Points on a hilly landscape, in no order, each with its height.
A climber steps from a point to whichever of its 2 nearest points has the largest rise for the distance, and stops where none of them is higher. Distance is the straight distance between rows; heights are no part of it.
k_878 h=3.93: [ -3  -9  -3   9 -33 -17  16 -26  -9   8  -2   4   3  -3 -16 -13 -26 -10
  -9  19  17  -9]
k_101 h=2.55: [ 10   4 -12  -3  14   8  -8  -2  -6   9  23  32 -14 -32   9 -23   8   4
  11  25   6  -1]
k_149 h=3.12: [-22  -9   4 -34 -40  -9  20  -6   0  18 -19 -23 -16 -26 -27 -22 -23  10
 -25 -12 -20   6]
k_828 h=2.08: [  4 -16  34 -22  -4   5  25   6 -46  34   8   5  -8  -5 -17   3  16   7
 -13 -15  -9   8]
k_40 h=3.42: [ -5   1 -10  17   6  -3 -13   0  24 -31 -12 -10   9  19  13   9   7 -12
   6 -11  -2  -4]
k_716 h=1.21: [ -2   8 -12   1 -42 -11  14   1  20  33 -14 -20  19   0 -30   6 -23 -18
 -14 -13  23  -3]
k_829 h=3.17: [  7 -23  16  24  -4   2   8   0 -12   7 -17  14   8  15   4  -7  -7   4
   5  15  -8  -5]
k_684 h=1.68: [ 16   8  16 -16 -34 -11   6  16 -23  22  13 -19   5 -33 -29  -2 -13  14
 -30  17  12  -7]
k_84 h=4.88: [-13  24 -19   7  -1 -13 -21 -41   5 -23  16 -29 -15 -26   1  -3 -45 -43
   6  -5  16 -25]
k_610 h=0.83: [ 33  18   3  11 -20   0 -15 -10   6  -5 -15 -15  -9  15  -6  -2 -28 -21
   1   8  10  -7]
k_767 h=3.20: [-10  23   5  20  31   5 -45 -23  14 -12   2  11 -16 -11  33  -7  10 -34
   8   3   3 -22]
k_156 h=0.82: [ 14   9  -7   7 -17  -7 -24  -2   5   1   6  13 -10   1   3   4  27 -19
 -21  -7  11 -12]
k_126 h=1.51: [ 14   1 -10  -3 -20 -15  28  19  19   2  13 -15  28  11 -17  23  -1  17
  -9  -4  20   2]
k_64 h=2.76: [-10  21  -8  -3  -8  -7 -20   5  15 -25 -13 -35 -24 -20   0  -9 -21 -40
  -5 -10  -8 -17]
k_304 h=2.38: [ 13   2   7  14  24   8 -10  22   1  15  20  22  16   1  20  18  22  59
  -3  30  -9   0]
k_359 h=1.12: [  9   2   2  14  -3   2 -10  -6  10   2   7  21   7  24   8  14  41   3
 -18 -14  11  -1]
k_667 h=3.73: [ -8   2 -41   3  36   9  -8 -15  29 -42  15  -8  12   3  12  11  -3  28
  33  11   1  14]
k_317 h=4.20: [-30   5  -3  12   3 -14 -36 -43  -2 -14  15 -21 -32 -20  -3 -11 -25 -39
  10  -5   6 -33]
k_858 h=2.75: [ -9   8  -7  -5   3  13  15  -2 -29 -18  12  20 -16  17   6 -18   7  -2
 -15  -8  -9  22]
k_59 h=3.03: [ -3  22 -12   3   7  -7 -19   9  19 -41 -16 -31   1   0  12   1 -10 -39
   0 -11   0 -10]
k_203 h=3.88: [  0   1 -25  13   2 -21  -7  -7  15 -30  -5  15  17  12  17   3   1  -2
   6  12   8  -2]
k_299 h=3.44: [  3 -15  16 -21  11   0  12  21  16  12 -27   0  16  30  -4  21  26   7
  11 -26  -6  18]
k_772 h=3.22: [  0 -18  13  -6 -30  -6  -3  32 -23  43 -39 -14   6  -7 -21   0  -9  -4
 -20  -5 -18  -7]
k_838 h=2.24: [-29  -7   5   5  14  12  12 -14   2 -26  -6 -20  -1  -3   0 -17   1 -35
   8 -23   8   0]
k_13 h=2.70: [-10 -12  19 -53 -19 -17  27  13 -13  41 -22  -2   3  -8 -29   2  -7  -7
  -1 -13  -1  13]
k_724 h=2.40: [ -4  -9  33 -43 -17 -21  26   6 -50  42  -3  -4   5  -4 -24   8  -2   8
 -20  -8 -11   9]
k_618 h=2.39: [ -2  -1   9  -8 -20  -1 -28 -12  -1   1 -21 -18 -32 -13 -11 -16  -4 -28
  -6  -8 -10 -12]
k_27 h=2.91: [  8  -6  12  -8  23   0  23  23 -10   4  26  23  11  10  11  15  13  46
   8  16 -12   8]
k_678 h=2.15: [ 12 -11   4 -11  -5  -4  10  -1   3  12  16  14  -7 -36 -10  -4  20  -6
   5   6  17  -9]
k_552 h=4.24: [ -6  -3   4 -14 -15   5  25  28  -3   0 -29 -16  -7  -1  -9  -8 -10 -14
 -13 -21 -17  15]
k_502 h=1.81: [ 24  -7  -8   6  -5  -5   8  19  22  -1  14   2  13 -14  -2  14  18   7
   5   1  18 -11]
k_681 h=1.05: [ 14   1  -9  12 -33 -11  -6  -9  21  15 -13 -16  13  13 -18  12 -16 -26
  -1  -8  26 -12]
k_704 h=2.37: [ -9   0   0   3  31  23  13  -8  -8 -12  12  32  -6  23  22  -8  17  21
   6  -6 -11  26]
k_89 h=3.19: [ -9  18 -19  14   3  14 -17  -8 -10 -22  16  15 -21  13  13 -18   2 -17
  -7  -5  -4   5]
k_356 h=1.02: [ 20  15 -20  -6   2  10  16  14   7 -26  16  -5   1  20   1   7  -3  31
   3   1   1  20]
k_424 h=1.99: [  2   2 -13  10  28  11 -15  -3  14   8  16  24   9  16  14  20  21  71
   2  33 -13  12]
k_19 h=3.18: [  5 -15  25 -30   7  -1  22  26   5  36  -7   7  13  10 -12  19  26  -1
  12 -24   4  11]
k_861 h=1.25: [ 10   8 -15  -3 -10  -9  32  -1   8 -20   7  -3  16  21  -5   9 -19  21
  -4   6  12  14]
k_540 h=2.50: [  1 -25  29  -5  11 -16  29  24   3  17  15  10  28  11  -2  24  10  36
  17  15  -1  -4]
k_169 h=5.83: [-11  22 -29  15  22  -6 -22 -30   2 -38  23 -17  10  -8  17   9 -31 -40
  12  -6  18 -19]
k_731 h=3.64: [-28  22  -3   6  22 -10 -49 -32  -5 -22  11  -5 -27 -12  15 -11   3 -44
  -2  -4   1 -28]
k_183 h=2.97: [ 15  -4  20 -12   1  12  -8 -30 -31   8 -15  13 -20  -1  -3 -16  12 -12
  -4  -2  -3   9]
k_327 h=3.56: [ 17   1  25  -6   8  -8  17  31 -45   9  12   2  22  11   5  20   3  36
 -12   8 -15  11]
k_236 h=0.76: [ 25  19 -32   6   9  13 -12  23   7 -24  13   3  -5   6  13  -6 -13  18
   9  17  -4  12]
k_510 h=5.09: [ -5  26 -29  19  21 -10 -32 -17   6 -34  11  -5  -1   1  22  -5 -37 -28
  21  18   8 -10]
k_703 h=2.93: [ -4 -20  15 -33  -5 -11  17  10   6  34 -18   5   8 -11 -23   2  13 -17
  14 -15  12   7]
k_588 h=1.38: [  2  -5   9  -1 -39  -6  13  11  -5  39   2 -18  18  -8 -38   3 -12  -3
 -19  -2  24  -6]
k_594 h=4.49: [ -7   3 -23   6 -14 -19   5 -18  -3 -20   1  11  -1 -11   4 -15 -21 -17
   0  18  10  -4]
k_111 h=2.19: [ 10 -16  22 -15   9 -10  16  27  15  13  11 -14  23  20 -15  44  20  50
  10   4  -6   4]
k_181 h=3.68: [ -9  -4 -26  40  20   9 -15  -2  31 -19  19  11   2 -15  29   4  -2   3
  27   5  -1 -19]
k_319 h=2.53: [  6  -4  12   1 -11   2 -28 -33 -18   1  -9   4 -35 -10  -4 -23  -9 -17
   3  12  -3 -11]
k_482 h=2.42: [ 12 -14  31  11  14  10   5   3 -44  33 -12  27   1  -5  17   1  20  18
 -14   8 -22  -4]
k_292 h=3.55: [ 31  10  12 -16 -12   5  11  -4 -31   7  -4   3  -4  10  -9  -5  -6   3
 -15   6   7  14]
k_777 h=3.76: [ -6 -12   1  -4  -4   3  20  30  17  -7 -24 -14  12  24  -4  12   7   3
   2 -26 -10  15]
k_154 h=2.44: [-29 -11  -1  -9  -6  -3   5  -7  13   2 -28 -20   8  -7 -15  -9  -4 -41
   8 -25  12   2]
k_343 h=3.79: [-10  14 -20  18  26  16 -19 -24  -7 -30   6  11   0  33  22 -17 -12   0
  15  12  -2  17]
k_68 h=2.81: [  1 -16  14  22  10   8   3   7 -13  12  -3  33   0  -1  21 -10  11  16
  -2  16 -15  -5]
k_93 h=4.35: [ -6  15 -38  22  31   9 -32 -19  15 -33  13  -4   5  23  22  -4 -24   6
  31  18  -1   9]
k_504 h=2.41: [-10  -8   4  29  20  21   0   4   4  -7  -4  24  -6  18  27  -2  19  24
   2  -1 -25   5]
k_941 h=0.54: [ 23  18 -20  15 -12  13  -9  21 -14  -7  10   4 -14   3   7 -17 -28   9
  -6  21 -11   2]
k_475 h=3.52: [  2 -19  15   8 -22  -6  19  -6  -6  14 -28  -4   9   5 -15 -12 -27 -11
   3   9   2   0]
k_227 h=1.79: [  1 -11   3  -1  14   7  12  -5  26   1  19  -1   6  22  -8  41  37  53
   6  -3  -2   7]
k_18 h=3.11: [ -8  -9  17 -10  32   6   3  -9  25 -13 -23   3  11  29  14  19  37  14
  12 -19  -9  19]
k_239 h=2.92: [ -5 -16  32 -16   0 -11  17  42 -16  42   5   3  27  12 -16  28  26  12
  -7 -17  -2   5]
k_940 h=2.86: [-10  -2  -5   7  13  11 -22  -8  -1   2   6  27 -30 -40  19 -28   7  -8
   9  20 -10 -11]
k_341 h=2.03: [-16  11 -15  -4  19  11  20 -23  -1 -38  16 -10   4  -3   6 -13  -9 -20
  12 -12  20  11]
k_902 h=2.54: [-14   6 -11 -17 -43  -1  11 -14  17  10   3 -31 -20 -29 -29 -15 -21 -10
 -23 -19   0  -5]
k_378 h=3.67: [  0  -3   3 -27 -35 -10   6  20 -11  15 -35 -20 -13 -21 -16 -14 -18  -1
 -29  -5 -28   2]
k_440 h=2.89: [ -4   7  21   4  32  13 -30 -21   4 -15 -22  -2  -8  -7  21 -14  13 -36
  12   0  -1  -8]
k_887 h=4.33: [ -8  -8 -31  13  25   4   7   8  30 -27  21  12   7  -5  18  10   8  34
  23   6  -6   4]
k_675 h=1.40: [ -2 -13   9  23   2   7   1   4  21  14  12  15  15  22   6  24  43  33
 -11 -11   3  -4]
k_529 h=2.04: [ 11  10  -8 -11 -38   1   8   6  -6   9  18 -17 -19 -33 -24 -12 -13   6
 -26   7   6 -10]
k_403 h=4.16: [ 37   1  28  -3  -3   5   6  15 -45  20  -2  -5  15   5  -7  10  -7  21
 -11  13  -1   6]
k_61 h=3.27: [-20   5 -17  30  30  21 -15   2  20  -6  17  28 -10 -22  37 -18   7  -2
  14   9  -9  -7]
k_992 h=2.65: [-12 -18  10 -19 -14   2  -9  -7   5  18 -30 -11 -12 -16 -21 -14   8 -29
   5 -19   3  -1]

Call two points neighbours if one is among the 2 nearest of the other. Go from one point of each pair to the other, from neighbour to neighbour, staying as high as possible. Name the lowest point that can't be avoided.
k_552 and k_887 -> k_704
k_169 and k_887 -> k_667
k_992 and k_403 -> k_618
k_378 and k_27 -> k_540

Two climbers start at each pair of points below. Name the first point that both come to, or write -.
k_440 and k_101 -> -
k_767 and k_359 -> -
k_678 and k_13 -> -
